Each row is a point on a landscape with many valleys, with its height.
A ball rolls from a point to the lowest of its 2 nearest points, and stops where none of them is lower. Distance is the straight distance between rows; heights are no part of it.
Z_874: [152 172 180  83 174 162 137 165 155 157 107 183 142  81 117 113 121  88
  81 114 100  89 139  60  76  96 171  95 139 134 130 149 149 121 131 122
 127 189 179  65  72 132 131  70 134]  height 341
Z_930: [134 130 124 130 119 140  90 132 215 132 108 128 193 130 139  74 184 107
 159 110 124 123 113 131 156 211  43 167 156  83 105  91 146 124  84 138
  71  92 119 137 153  87 119 177 125]  height 263
Z_181: [141 115 103  68 163 117 119 131 165 146 102 110 165 116 115 103 123 141
 127 135 142  83 107  56 145 151 130 119 124 111 120 112 134 130 118 134
 112 127 131 121 103 169 138 125 119]  height 515
Z_632: [ 90 116 109 157  73 101 162 121 114 105 118  84 134 170 135 133  91 170
 208 119 153 143 156 150 132 133  65 129 129 140  98 147 121  75 151 139
 148 104 113 132 179  85 171 132 141]  height 537
Z_856: [115 126 130 152  87 182 119 126 140  67 163 112  79 136 165 108  97 117
 148 113  90 148 185 137 147 115  42 124 110 109  88 159 130 116 174 169
 157 153 126 160 129 122 154 110 115]  height 590
Z_697: [189 159 142  89 154 104 147 100 183 170 137 156 177 116 100  58 164  96
  88 156  74 150 107  90 115 155 161  74 147 137 137 120 136 154  97 128
 130 109 138  97 125 137 118 144 103]  height 66
Z_834: [101 120 120 156 121 157  75 122 119 142 107 141 129 141 117 126 157  91
 122  94 139  91 126 150 161 153  73 207 120  86 122  84 106 138 103 113
  74 160 106 168 151 106 105 178 148]  height 289
Z_97: [107 102 117 141 129 164 155 154 156  86 110  66 115 123 148 147 145 147
 217 118 164 100 149 120 135 154 103 190 163  91 123 149 146  81 100 140
 106 121 128 142 141  85 167 124 159]  height 541
Z_291: [145  92  83  95  89 114 121 125  71 126 101 125 119  96 179 146  83 143
  73  95 103 181 146 127 172  64 159 101  82 148 105 105 146 151 192 135
 145 177  98 100 110 180 153  93  60]  height 149
Z_935: [102 120 123 166  76 117  93 128  78  86 108 130 116 138 140 134 136 116
 136  57 133 143 133 172 174 109 118 220 125  92 140  85 119 107 128 129
  96 151 132 132 177 102 132 156 112]  height 228
Z_173: [134 137 107 123 141 158 100 125 206 124 105 143 177 135 108  81 171  87
 132 147 103 111 129 128 141 219  42 130 136 117 124 104 134 159  75 145
  98  78 111 186 128 102  97 173 146]  height 231
Z_43: [105 137 135 133 162  97 122 118  72 200 168 136 133 158 107 184 149 137
 114 129 181  75  95 129  92  73 191 100 144 168 123 134  81 126 181  91
 139 135 125  80 129 166 126 106 147]  height 433
Z_408: [143 127 129  79 163 107 180 100 162 127 134  91 134 109 110 134 136 166
 136 158  97 167 124  61 138 147 189 108 131 140 130 143 141 124 104 117
 146  71 140 105 112 144 135 138 121]  height 369
Z_72: [136 174 144  86 151 143 114  93 124 189 187 153 137  88 135  96 157  62
  41 136  84 126 113  89  94  89 162  79 137 166 107 127 144 172 149 115
 121 144 115  86  68 179 105  88  86]  height 212
Z_457: [ 91 170 137 158  77 114 107 140 116  92 153 113 127 145 125 118 152 102
 176  93 136 114 150 158 122  96  85 148 140 122 124 153 133  58 143 128
 133 115 168 128 161  80 152 115 145]  height 333
Z_623: [122 120 118 156 133 160 151  99 131  81 178  87  93 146 117 168 159 118
 132 184  83 159 137 139 136 172 130 140 131 124 135 127 138 191  98 141
 139  51 106 188 117 137 110 154 119]  height 128
Z_960: [146 156 152 150 107  85 166 111 175 110 100 135 141 113 117 107 107 149
 154 142 125 171 129 127 116 148 139  96 137 148 143 134 141 105 119 145
 138  99 163 117 148  89 122 133 131]  height 344
Z_96: [143 109  95  93  76  99 106 128 131 139  72 142 144 125 147 100  79 155
 120  88 135 129 105 126 161 146 143 118 112  90 135  72 136 132 119 145
 115 139 113 100 139 110 143 140  86]  height 185
Z_485: [103 161 128 136 158 132 107 162 142 149 151 125 167 147 113 120 166 101
 200 157 189  39 158 134 100 173  57 117 161 159 106 197 102  48 140 114
 119 165 138 108 132  96 153 122 188]  height 308
Z_604: [106 158 145 131 142 104  77 125  73 160 152 143 112 148 115 152 147 104
  99 113 157  87 107 131 104  72 147 133 142 147 126 138  94 104 164 105
 111 154 121  99 131 156 113 105 137]  height 402
Z_519: [151 125 128 109  78 133 173 119 131  87 113 104 130 102 151  93  81 154
 137  84  87 184 162 104 155 115 144 127 110 128 113 125 172  86 158 146
 152 121 141 109 129 111 153 112  82]  height 145
Z_503: [ 99  74  84 104 129 173  64 149 151 103  93 122 131 123 157 111 152  91
  76 110  76  77 129  74 178 136 119 158 144  64 109  85 153 158  88 128
  64 149 113 150  83 146 136 135  97]  height 522
Z_977: [113 122 139 136  97 156 175 154 166  94  76 146 110 148 163 122  58 144
 172 133 139 136 157 129 122 157  50  61 103 166  84 154 120 104 161 155
 177 146 112 137 140  91 165  93 182]  height 130
Z_572: [112  80 100 126 144 139  92 145 103 133 113 116 110 124 132 181 136 157
 127 126 161  96  96 113 154 113 130 180 117 110 135 102 115 133 122 112
 107 149 115 144 115 184 125 148 136]  height 531
Z_966: [149 174 143  77 152 127 134  83 153 197 173 151 165  99 119  80 166  68
  66 147  74 151 108  74  91 133 168  68 140 159 125 138 152 134 126 103
 142 106 143  76 100 144 120 114  99]  height 146
Z_353: [148 168 150 116 168 133 127 111 187 180 132 168 191 119 104  42 156  67
  81 157  77 123 110 110  82 158 115  51 139 132 137 118 128 178 103 135
 124 119 137 129  99 117  84 134 120]  height 137
Z_375: [153 134 129  93 162 150  92 125 214 151 134 159 183 127 110  61 146  84
  94 164 102 100 115 102 104 208  56  83 135 133 124 130 124 161  85 136
 103 105 128 161 111 128 108 139 142]  height 192
Z_435: [153  57 119 124 182 140 149 163 105 150  71 127 112 101 123 193  93 180
 116 112 181  85 118  92 109  86 198 124  96 122 149 122 100 152 139 126
 116 162 105 108 100 191 132 119 155]  height 697
Z_795: [106 135 128 149  93 131  98 110  88  89 160  94 120 143 122 147 176 104
 133 108 106 149 128 161 153 110 112 192 128 110 119  94 117 132 143 127
 118 107 110 167 163 112 115 158 101]  height 196
Z_267: [166 138 160 112 184 152 139 146 153 125  98 158 135  86  93 124 120 116
  97 134  90 126 103 136  90 135 154 121 130 109 161 129 142 179  98 127
 131 129 153 135 106 133 100 109 125]  height 418
Z_786: [108  88 113 139  84 176 115 131 139  88 140  84  83 123 158 127 104 110
 150 104  97 123 182 122 141 161  30 157 123  93 107 107 127 118 133 160
 137 122 107 175 122 139 157 138 134]  height 581
Z_583: [ 96 155 123 140  89 146 122 106 110  83 219 104 100 141 169 127 125  83
 110 143  85 163 193 152 147 109  98 108 128 126  95 171 142 125 187 141
 165 132 132 147 133 129 135 111 106]  height 599
Z_689: [158 140 133 130  58 109  91 163 158 131  78 187 146 103 148  77 105 142
 144  50 142 126 108 144 129 139 141 107 133  89 125  90 147  97 118 154
 105 149 143  86 156  80 142 134 105]  height 236
Z_419: [149 145 144 122 107 144 123 169 157  87  84 120 119  87 126 103  96 105
 145  91  98  98 154 110 142 123 104 139 132  98 111 130 147  83 123 136
 129 154 159 133 127 115 143 107 134]  height 301
Z_428: [118 143 121 123  90 111 142 103 146 101 138  96 121 130 126 104 127 124
 121 115  93 152 139 156 166 147 105 148 125 115 123 105 142 120 141 139
 137  91 125 155 157 120 134 156  95]  height 162
Z_577: [100  94 126 130 127 149  84 102 101 125 157 141 126 121 116 134 193  69
  59 129 108 112 107 148 127 121 137 189 135 113 153  70 128 185 114  89
 104 141  79 173 115 162  59 155  92]  height 294
Z_843: [137 123 132 141 132 149 152 135  68  77 169 139  10 141 147 190 108 158
 120 134 140 171 144 176 138  57 212 148 128 138 135 165 159 155 153 133
 180 154 129 130 119 147 161 116 133]  height 641
Z_488: [ 99 155 126 133 118 112 119 124 127 110 175  82 150 155 129 136 183 129
 185 160 157 114 158 137 135 140  83 135 158 135 105 184 138  71 127 129
 128 113 146 142 150  98 155 121 151]  height 359
Z_817: [136 132 139 115 140 204  95 138 157  86 135 131 104  94 112 123 169  60
  92 122  52 132 122 116 116 135 144 166 131 107 139 114 157 177 107 132
 110 119 139 153 100 136  98 138  99]  height 472
Z_629: [103  87 128 133  80 154 123 157 127  61  92  93  98  99 161 132  84 117
 170  76 132 106 159  99 144 108  69 162 136  86 107 128 150  74 118 146
 114 158 131 111 133 123 166 113 157]  height 277
Z_80: [108 115 123 139  60 138 104 141  92  73 117 110 100 115 156 143  92 114
 135  59 130 137 164 155 163  82 107 176 127  83 107 101 130  84 146 150
 120 150 129 129 149 108 156 113 108]  height 255
Z_931: [166 101 131  82 155 130 200 157 177 127  67 149 147 123 134 111  69 181
 130 155 112 147 148  57 135 135 169  59  85 160 105 141 143 106 148 123
 162 147 129  91  95 135 159 108 134]  height 743
Z_772: [114 103 112 143 101 179 145 149 157 115  84 104 126  99 156 111 114 147
 207  95 158 108 153 113 147 197  45 179 143  76 122 111 142  82 100 154
  85 112 118 131 144  95 157 148 157]  height 558
Z_979: [169 124 104  96 137  98 188  90 140 150 157 106 117 119 134 137 123 173
  99 153  77 192 122 104 142 111 198  88  93 172 122 129 145 142 137 116
 152  65 130 103 122 166 114 122  73]  height 319
Z_388: [137  70  80 130 112 131 106 122 115 149  89 135 140 145 139 136  88 151
  78 102 140 129 113 146 175 145 119 143  80  99 133  62 116 176  92 129
 106 133  76 153 133 161 117 175 108]  height 180
Z_996: [110 153 154 132 185 142 106 165 115 165 148 162 163 148 111 144 154 108
 150 177 175  48 145 129  79 159  78 104 160 145 125 180  76 100 121 105
 113 146 128 139 106 110 138 109 202]  height 279
Z_624: [166 157 103 106  66 104 111 140 143 115  82 141 148  87 155  59 125 114
  99  65  76 157 155  98 137 109 134 126 106  91 127 108 180 118 133 159
 114 149 156  89 142  79 150 107  73]  height 223
Z_11: [131  69  90 119 157 171 114 127 136 151 117 142 118 142 101 137 119 147
  78 149 126 116 116 144 147 146 146 127  98 115 147  70 102 212 107 114
 121 127  88 177 104 182  80 161 131]  height 229
Z_274: [125 106 143 139 158 161  68 141 129 154  84 182 145 129 125 101 137  85
  76  70 137  88  98 132 126 164  85 169 112  85 125  72 114 167  79 119
  58 190 115 136 123 121  87 178 142]  height 252
Z_349: [106 158 150 134 132  83  90 125 106 193 139 149 172 154  96 111 164  99
 137 127 165  87  94 146 104 115 130 136 161 168 142 135  73  99 147  97
 104 143 130  99 152 118 110 121 144]  height 367
Z_605: [106  96  98 109  67 112 107 113 130  90 111  66 145 111 158 115 102 143
 135  84 114 132 136  62 180 136 127 185 122  85 108 103 163 116 128 146
  97 131 121 125 131 118 164 128  75]  height 479
Z_227: [167  98 126 106 134 150 105 176 191 154  48 195 148 111 131 109  59 143
 106  91 130 105 113 125 138 162  87  83 105  95 140  90 112 158  88 144
 113 182  92 124 111 113 126 149 131]  height 150
Z_166: [117 129 130 148  84 123 169 145 148  74 121  78 123 134 156 135 116 151
 229  96 147 128 164 133 122 141  81 168 134 107 111 174 145  63 125 151
 144 106 158 122 152  70 183 104 165]  height 527
Z_422: [143 124 121  79 121 130 166  87 155 107 183  71 125 113 148 116 133 143
 145 124  73 167 152  50 154 127 165 138 134 130 107 147 170 103 123 127
 153  93 126 133 108 149 141 128  93]  height 417
Z_826: [ 89 122 120 121 153 126 113 136 103 166 147 149 149 185 129 148 100 150
 138 159 197  69 153 136 125 129  86  71 116 176  97 163  63 103 154  82
 153 164 103 150 111 155 133 136 180]  height 206
Z_400: [122  92 115 149 137  92 145  98  96 167 129 138 128 140 110 135 128 156
  76 158 135 168  83 184 131 127 176 140 102 146 159  75 107 189 147 104
 129  92  91 145 161 146  69 153  95]  height 519
Z_460: [123 131 131 127 133 121 145 113 111  70 169  93  90 141 138 170 140 164
 156 146 115 151 142 128 133 100 154 145 122 121 141 162 163 136 125 134
 161  96 130 138 132 131 159 132 131]  height 129
Z_361: [149 158 129 131 133  79 157 104  93 153 153 142 134 122 127 136 112 161
 110 154 131 185 126 168 125 108 184  63 116 161 146 155 126 116 163 129
 172 110 136  92 134 135 114 111 100]  height 449
Z_988: [112 160 181 169 144 129 102 114  82 154 175 161 113 135  94 127 192  59
  94 117 111 122 117 162  93  89 142 169 162 130 142 117 106 166 139  92
 125 157 118 141 147 104  63 126 133]  height 290
Z_472: [ 91 103 121 158  93 200 116 124 121 100 114 120 118 134 150 139 110 129
 178 102 120 107 170 149 160 192  18 175 138  90 121 104 118 102 126 148
  87 119 103 180 146 107 142 166 136]  height 571
Z_242: [158  81 128 119 124 107 182 161 160 139  48 171 160 121 133 139  52 191
 155 135 164  97 115  92 126 139 150  62  99 151 118 122 121  96 149 111
 167 158 130  98 109 145 155 108 147]  height 730
Z_824: [ 83 113 134 158 161  95 121 125  66 156 161 115 133 190 132 177 155 148
 144 145 185 123 106 166 123  96 154 156 129 147 155 156  97 138 142 103
 127 125 109 124 148 148 127 152 163]  height 237
Z_347: [130 170 160 153 152 146 155 143 154  87 125  93 109 123 123 139 160 127
 202 174 137 143 161 108  97 149 148 143 131 138 141 196 188 113  82 154
 130  84 148 132 115  92 174 112 190]  height 493
Z_463: [147 167  95  96  60  87 131 107 125 112 138 112 163  99 132  66 135 106
 125  62  93 168 148 106 150  93 147 164 132 104 120 106 185  87 128 157
 106 101 173  95 151  92 140 128  69]  height 173
Z_344: [174  72 115 151 166 122 163 178 138 144  29 180 119 107 125 176  80 194
 149 119 177 100 102 124 133 129 179  95 116 126 151 118  97 121 127 129
 141 168 131 101 103 156 144 109 164]  height 715
Z_777: [145 106  95  94 134 106 152  87 121 140 157 111 146 120 144 117 115 170
  93 136 105 162 135 111 173 117 135  89  80 156 105 108 126 154 153 125
 156 105 106 136 111 174 109 152  76]  height 272
Z_751: [121 128 146 146 144 155 150 132 157 113 110 144 109 137 154  96  73 123
 159 153 117 137 172 167 117 162  46  59 103 157  93 144 116 134 123 148
 161 141 110 167 133 110 134 116 159]  height 113
Z_591: [114 139 156 159 149  90 146 109 105 200 159 168 130 176 120 125  97 132
  90 202 148 135 117 169 101 127 124  49 129 199 125 148  71 159 158 108
 160 133 120 138 141 115  94 120 157]  height 506
Z_123: [136 147 154  90 194 167 108 154 156 142 133 131 126  91 108 154 181  93
 133 126 125  57  98  44  71 106 169 158 172 110 135 133 127 137 106 116
  98 131 137 106  60 168 135  95 169]  height 403
Z_236: [138  90  97  85 112 156 114 105 139 132 143 112 137 136 148 112 101 131
  84 138 105 139 150 104 175 130 113 113  88 115 110  95 127 164 131 136
 125 127  98 144  81 181 119 144  93]  height 230
Z_814: [113 193 175 111 136 124 107 115  97 168 185 143 126  82 137 108 161  41
  39 112  94 126 127 108  73  58 170 100 151 146 129 153 140 131 165 112
 126 168 156  81  81 129 108  53 112]  height 267
Z_244: [122 107  87  88 144 125  76 137 152 143 116 122 176 125 134 116 158 101
  77 113 134  69 100  80 157 151 119 148 120 104 118  95 139 150  98 131
  71 148 118 113  99 144 143 154 104]  height 545
Z_950: [160 124 101  86 160  86 166 133 174 166 103 129 189 136 110 112 102 172
 140 163 161  88  93  80 127 162 143  69 124 156 141 137 124 119 113 127
 113 123 137 102 107 175 136 121 129]  height 484
Z_132: [ 62 141 126 183  96 160  67 115  92 114 142 127 108 170 140 133 158 104
 144  98 139 111 159 168 151 140  44 176 127 110 106 110  90 120 123 127
  99 165 110 175 151  96 102 164 141]  height 310
Z_366: [100 108 124 166 161 105 146  97  90 144 170 100 114 174  98 200 179 171
 123 172 163 131  85 171 121 121 146 153 133 164 163 129  95 157 126  82
 127  76 115 147 145 155 102 167 136]  height 203
Z_208: [ 90 126 114 154 113 107 101 116  56 136 161 126 125 189 120 155 144 141
 137 121 165 104 126 172 140 105  99 146 127 154 115 157  80 102 153 105
 152 147 119 151 157 133 118 155 159]  height 269
Z_788: [ 81 167 141 170  65 122  96 143 117  83 161 135  99 164 153  97 129  73
 167  97 133 138 189 181 132  75  61 144 145 135 105 165 128  77 172 152
 141 155 149 159 160  84 135 100 164]  height 315
Z_609: [114 122 123 140 135 122 128 144 128 161 113 147 152 168 122 122  92 154
 166 150 174  94 138 165 125 162  67  81 121 176 106 168 100  86 134 118
 140 146 117 137 123 117 143 117 168]  height 172
Z_360: [114 189 180 156 113 138  97 122 137 123 190 153 118 128 112  88 176  30
  65 101  99 142 130 148  95  90  97 159 163 123 131 130 126 137 133 126
 113 134 148 155 135  85  78 121 117]  height 327
Z_222: [117 154 144 181  93 117 137 138 114  88  95 138 103 131 131 121  94 128
 149 117 123 181 155 201 121 114 111 114 131 125 144 138 129 106 151 155
 168 135 145 145 165  84 139 125 154]  height 205
Z_743: [127 171 166 177 123 123 130 132 133  92 138 147  90 126 119 126 136 114
 125 146 112 168 135 192 103 115 119 141 149 119 151 167 146 142 118 142
 146 119 161 136 158  82 117 129 153]  height 232
Z_232: [141 106 120 124 159  93 128 101 135 168 131 137 166 155  92 117 157 137
 102 132 136 134  66 138 117 153 164 153 128 132 166  75 110 181 118 109
 110  86 105 130 143 151  81 155 103]  height 540
Z_186: [122  90  98 138  67  96 171 132 108 134  94 105 146 163 149 147  67 205
 207 107 181 130 126 148 157 157  94 106 102 138 114 112 108  70 148 118
 157  98 121 127 171 109 165 138 133]  height 548
Z_640: [114 126 135 127 140 154 100 116 101  95 171 121  73 125 123 178 170 114
 102 134 105 134 118 129 124  95 162 168 138 117 140 151 161 158 121 136
 146 139 132 130 110 156 119 121 128]  height 176
Z_178: [198 132 141 108 146 125 188 146 192 117  56 154 122  98 126  91  85 162
 126 132  83 183 140  91 124 149 157  80 101 144 139 135 163 132 135 144
 155 130 140 107 118 118 133 118 107]  height 757
Z_861: [162  88 136  98 158 137 149 154  99 143 109 160  99 110 134 178  93 158
  82 123 118 118 115 110 136  67 204 114  92 126 127 137 124 148 158 122
 140 182 125  98  87 193 133  99 114]  height 679
Z_637: [139  74  71  96 138 118  87 129 134 152  80 130 142 131 156 140  89 152
  98  78 141 106  80  96 155 124 168 113  86  82 157  45 133 164  96 133
  94 138  90 105 127 142 127 175  81]  height 109
Z_569: [ 94 141 132 128 164 145 101 144 109 194 163 162 140 160 110 125 128  92
 102 166 163  69 143 126 106 130  76  81 133 158 103 155  73 111 136  88
 118 173 124 137 101 138 106 112 171]  height 245
Z_568: [128 142 146 142 128  77 143 101 148 129 157  79 157 134 113 130 156 134
 162 158 126 171 111 129 137 162 139 126 134 155 136 134 132  98 113 115
 137  57 156 131 150  94 127 136 120]  height 306
Z_654: [101 141 143 159 105 150 114 155 100  49 154 134  62 142 141 137 113  90
 169 104 128 140 195 173 124  82 110 155 152 103 119 187 172 107 158 161
 153 161 169 151 158 113 161 107 164]  height 295
Z_853: [158 149 111  94  52  92 102 133 164 123 104 141 171  97 155  46 104 127
 142  81 116 123 116  95 137 136 114  98 138  83 110  79 158  76 116 155
 108 119 141  78 159  62 163 133  89]  height 266
Z_66: [110 126 170 146 169 163 100 100  87 135 163 146 102 122  94 167 203  84
  97 126 125 101  87 139  86  89 151 188 154 117 166  99 113 182 131  85
 107 136  94 142 123 158  66 134 134]  height 257
Z_16: [ 74 127 117 183 108 152  98 125  53 110 168 101  76 198 145 155 133 114
 151 132 157 121 163 191 159 118  69 186 130 126  85 134  91 138 155 120
 140 154 103 168 163 129 113 159 168]  height 293
Z_406: [147 107 124 114 177 178 101 164 138 174  49 207 127 116 123  97  73 114
  82 103 136  87 102 138 125 161  98 112 102  78 144  97 103 181  74 131
  85 200 107 148 109 121  97 160 157]  height 202
Z_333: [149 102 122 145 140 148 127 139 188 143  56 154 149 123 112 116  89 155
 132 145 121 152 127 145 127 208  73 110 100 109 142 102 132 170  68 153
 113  89 108 152 153 104 126 161 144]  height 40
Z_860: [149 148 142 142 179 150 151 140 154 118 105  99 136  93 108 152 181 129
 170 177 147 119 116 111  92 161 167 149 154 120 164 170 140 104  71 130
  98 106 149 121 112 107 147 113 169]  height 466
Z_25: [114 111 118 134 149 165 161 119 130  89 159  73 107 126 130 155 118 143
 158 166 100 147 157 102 136 143 121 132 111 128 107 143 149 147 125 135
 166  82 127 168  91 145 150 142 132]  height 88
Z_462: [122 178 157 183 136  94 125 125 105 166 159 167 135 177 106 108 123 112
 122 198 170 136 122 192  83 144  83  85 125 172 129 140  51 149 134 117
 121 123 117 159 146  78  63 142 155]  height 526
Z_530: [129 153 142 124 149 105 156  97  88 195 169 177 126 136 134 136  96 148
  80 179 136 161 131 158 112 113 168  43 119 185 125 146  88 150 182 116
 166 145 132 109 115 144 102  81 133]  height 481
Z_62: [134  93 104  73 185 103 174 130 151 173 131 122 165 119 116 135 106 187
 118 168 152 105 123  74 141 117 183  74 117 159 122 124 118 148 133 109
 138  95 132 106  86 191 127 132 135]  height 450
Z_107: [163 114 112 115  85 137 159 118 110  89 111 104 106  97 168 118  87 137
  88  89  78 198 147  90 172  78 178 144  89 109 108 116 181 145 167 140
 138 151 111 105 120 158 155 100  50]  height 105
Z_922: [139 118 131 167 153 143 129 146 163 134  80 163 122 127 125 109  71 144
 136 168 156 132 147 172 128 193  62  73  99 142 124 105  84 160 102 151
 128 133  99 177 126 104 121 146 167]  height 83
Z_175: [ 88 124 126 171  92 163  82 155  82  46 129 130  76 123 143 141 125  75
 121  76 109 130 179 157 152  65 103 180 138  95 121 134 132 113 142 155
 125 179 143 156 141 112 155 108 146]  height 275
Z_21: [102 103  94  77  78 135 140  80 141  92 146  42 132 117 177 115  98 145
 154 111  95 156 156  40 185 122 143 149 117 126 105 124 159  83 130 143
 130 125 141 121 106 146 157 118  89]  height 454
Z_319: [128 110 137 121 171  96 151 131 120 181 135 124 149 125 102 177 124 173
 124 146 169  87  82  98 115  91 182 113 140 145 147 121 104 122 144 114
 131 123 117  98 110 173 139 117 137]  height 465
Z_251: [123 131  98  98 113  58 138 108 108 154 154  86 154 130 126 137 156 169
 154 111 167 112  94  77 142  98 203 135 132 163 135 124 117  83 154 122
 121 105 158  55 126 162 138 107  78]  height 121
Z_461: [144 104 126 140  84  87 165 151 124 120  69 133 139 113 136 150  79 194
 187  98 161 145 103 151 144 135 154 109 126 117 117 127 126  89 136 132
 149 133 138 109 158 119 158 129 132]  height 563
Z_936: [111  78 121 144 149 170 102 112  80 147 167 132 102 152 128 143 132 104
  68 167 119 113 122 170 148 113 116 157 104 136 146  76  98 210 141  95
 120 155  83 188 106 174  62 144 108]  height 268
Z_839: [151 142 150 165 135 119 140 113 111 122 117 135 106 134 101 158 128 142
 117 172 126 182 107 199 103 125 143 126 106 146 170 138 120 160 110 126
 149 104 141 147 152 105  82 148 128]  height 264
Z_649: [168 165 173 142 120  84 174 111 134 169 109 176 138 104 107 126 115 143
  99 145 118 176  82 154  83 115 205  78 113 166 177 136 121 140 126 133
 150 119 145  77 138 124 108 106 114]  height 416
Z_429: [124 133 127 137 137  70 128 112  37 221 152 162 134 142 103 170 120 138
  97 125 178 110  92 165 112  72 178 110 128 162 126 106  76 156 177  96
 139 151 102 115 139 157  92 116 116]  height 464
Z_809: [115  76 109 103 111 145 104 154 126 103  87 104 116  99 151 148 101 144
 132  91 133 110 125  91 162 122 139 173 115  78 124  97 131 133 106 134
  96 144 124 141 126 163 154 145 110]  height 505
Z_56: [ 97 160 148 162 102 142 162 136  78  58 184 119  34 138 139 165 134 127
 143 137 134 176 158 185 152  84 176 166 152 127 131 176 177 138 168 127
 181 124 158 134 152 134 150  93 148]  height 624
Z_341: [145 149 103  91  96  95 122  94 125 109 156  86 152 113 119  82 159 123
 121 105 103 153 116 101 161 134 149 150 146 120 126 113 156 111 130 130
 113  89 145 108 154 123 124 146  71]  height 112
Z_3: [136 100 140 122 173 180  98 157 153 128 105 140 124 105 105 133 143 116
 114 138 103 108 110 114 102 156 121 158 134 108 133 115 129 165  89 131
 111 123 130 163  99 160 106 139 137]  height 445
Z_32: [129 113 121 153 129  97 143 111  53 168 125 163  99 135 128 154 102 157
  89 130 152 148  94 214 124  91 190 135 112 140 135  97  92 163 156 110
 153 145 106 126 157 138  83 129 102]  height 494
Z_774: [130 153 145 150 136 142 169 152 175  58 109  99 114 116 125 113 134 119
 221 119 114 142 170 112  87 131 113 150 146 105 115 185 181  79 105 161
 139 112 185 136 132  52 185 110 169]  height 514
Z_324: [109 186 141 186 108  94 119 131 132 127 130 135 155 159 108 103 163 126
 171 149 165 147 145 209  84 139  74 120 130 167 137 158 106  78 118 149
 123 117 154 134 176  52 127 136 184]  height 556
Z_608: [169 140 167 151 156 105 154 114 115 127 129 150  88 151 106 177 119 165
 138 194 183 172 109 189  63 137 183 102 114 172 187 138 110 172 105 130
 157  91 118 130 120 126 118 153 170]  height 303
Z_122: [184  95 128 124 157 170 136 164 192 125  34 189 124  90 128  93  80 138
 128 123  98 132 138 120 132 191  96  93 112  84 144  92 142 181  80 162
 116 140 107 161 126 126 138 142 139]  height 93
Z_552: [ 81 152 119 144  87 146 126 119  62  76 234  92  49 158 154 152 165 105
 102 137 109 175 165 185 156  83 144 153 148 124 115 179 161 139 173 117
 171 132 139 156 143 142 137 115 110]  height 612
Z_381: [133 104 103  84 103 126 129 129 118 123 115 116 119 127 154 132  82 148
  97 113 116 126 141 105 153  97 113 104  90 129  91 119 129 131 154 129
 138 173  95 118  98 163 162 107  81]  height 189
Z_217: [158 157 170  80 201 166 129 145 184 154 115 155 137  86 105 126 129 100
 103 148 119  87 106  56  81 119 169  94 144 128 138 144 145 153 117 125
 125 152 133  87  65 174 132  88 144]  height 370
Z_305: [100 137 112 133 134 115 113 134 141 137 149  87 172 158 137 129 183 130
 223 144 197  62 139 128 123 146  66 147 156 145 110 164  97  37 130 124
 117 132 146 106 166 108 154 107 158]  height 335
Z_279: [150 144 143 129 215 157 136 165 124 130 113 114 125  89 108 173 189 130
 174 143 158  75 101  71  77 131 185 188 169  95 185 149 138 127  87 118
  93 123 149  94  89 126 134 106 175]  height 435
Z_718: [111 107 117 139  88 131 153 159 122 147  87 153 140 156 162 123  49 159
 192 112 167  99 140 147 138 158  49  61 117 160  74 138 105  87 150 130
 152 174 109 115 127 106 156 108 159]  height 147
Z_798: [159  87 107  71 196 129 173  95 173 149 146 115 144 116 110 130 141 172
 107 196 107 139 107  61 132 139 184 108 133 150 144 117 134 165  93 106
 127  52 135 121  79 193 109 144 126]  height 412
Z_796: [ 98 170 155 176 146 118 106 141 113 155 142 143 121 169 109 122 155 100
 142 162 157 141 139 187  85 159  69 119 160 163 130 172  94 129 130 126
 132 138 134 159 158  82  99 141 170]  height 542
Z_932: [122 140 103 111 101 104  77 109 182 163 143 114 200 146 119  49 189 106
 146 109 145  95 122 119 151 193  38 126 165 139 107 122 125 100  95 122
  83  92 128 129 162  94 111 145 126]  height 300
Z_752: [113 151 136 127 125  98  84 124 140 172 136 140 179 144 103  93 165 103
 130 121 146  91 116 140 129 170  84 129 154 142 116 124 111 108 135 113
 104 115 125 133 143 127 112 135 113]  height 334
Z_652: [124 104 109 112 111 163  97 118 134  89 125 102 113 109 126 123 170  81
  81 122  70 106 130  92 152 130 140 194 137  91 141  73 159 162  94 133
  85 136 113 163 120 138 129 152  82]  height 498
Z_539: [142 179 167 121 144 128 126 133 126 156 153 162 125  88 118 152 136  81
  80 113 117  99 116 101  64  90 178 115 160 116 137 160 137 111 136 123
 130 160 163  73 114 120 129  81 129]  height 307
Z_622: [126 162 105  97 123  67 169  98 111 126 188  67 125 133 134 160 168 148
 157 116 136 149  76  80 125  95 222 153 161 152 153 163 143  81 144 116
 131  78 158  64 150 141 139 105 105]  height 194
Z_378: [120 113 121 145 136 130 138 102 108 101 178  90 119 163 121 186 205 144
 135 186 127 162 109 159 132 149 141 168 139 142 177 119 144 165 104  97
 146  52 112 175 143 127 115 176 125]  height 167
Z_802: [117 132  90  77  79  62 112 108 108 144 133 112 175 117 130  98 138 139
 119 107 145 134 101  88 159 111 172 131 112 126 119 105 137  93 146 133
 119 116 153  89 154 149 141 125  69]  height 37
Z_720: [176 175 163 131 153 113 153 122 157 158  98 163 148 103  88 121 104 127
  94 166 111 161  96 147  73 145 160  87 128 156 160 137 128 153  91 142
 142  95 146 119 108 109 104 127 133]  height 386
Z_867: [165 134 148 129 132 111 157 153 175  99  71 120 146 109 120 125  98 144
 172 109 118 123 125 101 113 142 131 105 142 127 125 166 148  87 106 147
 133 139 160  95 123 106 148  98 149]  height 326
Z_871: [134 170 130 124 119  63 164  79 128 118 195  58 138 136 107 136 195 142
 158 151 132 173 109  94 132 121 186 142 171 173 138 168 156  96 127  99
 146  43 163  95 150 114 127 131 121]  height 254
Z_636: [147 130 138 148 107 125 174 135 109  96 117 121 102 107 151 137  91 156
 120 115 103 200 154 171 143 105 147 112 101 124 122 130 134 119 170 152
 169 135 131 128 147 114 149 103  96]  height 177
Z_231: [154  90 121 125 132 150 147 143  90  97 138 128  54 118 143 186  88 171
 111 115 117 148 132 138 145  62 190 140 105 122 149 134 155 146 161 119
 153 175 120 117 101 175 147 117 103]  height 662
Z_133: [129 122 158 156 176 161 108 140  85 116 141 126  91 116 101 167 191 102
 122 139 116 125 100 136  90 115 182 200 161 108 154 150 125 155 118 121
 128  97 125 154 124 139 116 138 142]  height 219

Where does a ball stop that starts at each point below?
Z_457: Z_802
Z_867: Z_802
Z_305: Z_333
Z_843: Z_697

Call two points neighbours if one is among the 2 nearest of the other. Go from one point of each pair to the other, from neighbour to neighbour, staying as low as possible. Name the highest point that can't be avoided.
Z_802, Z_637: Z_853
Z_408, Z_697: Z_319
Z_802, Z_333: Z_132
Z_802, Z_25: Z_577
Z_25, Z_107: Z_360
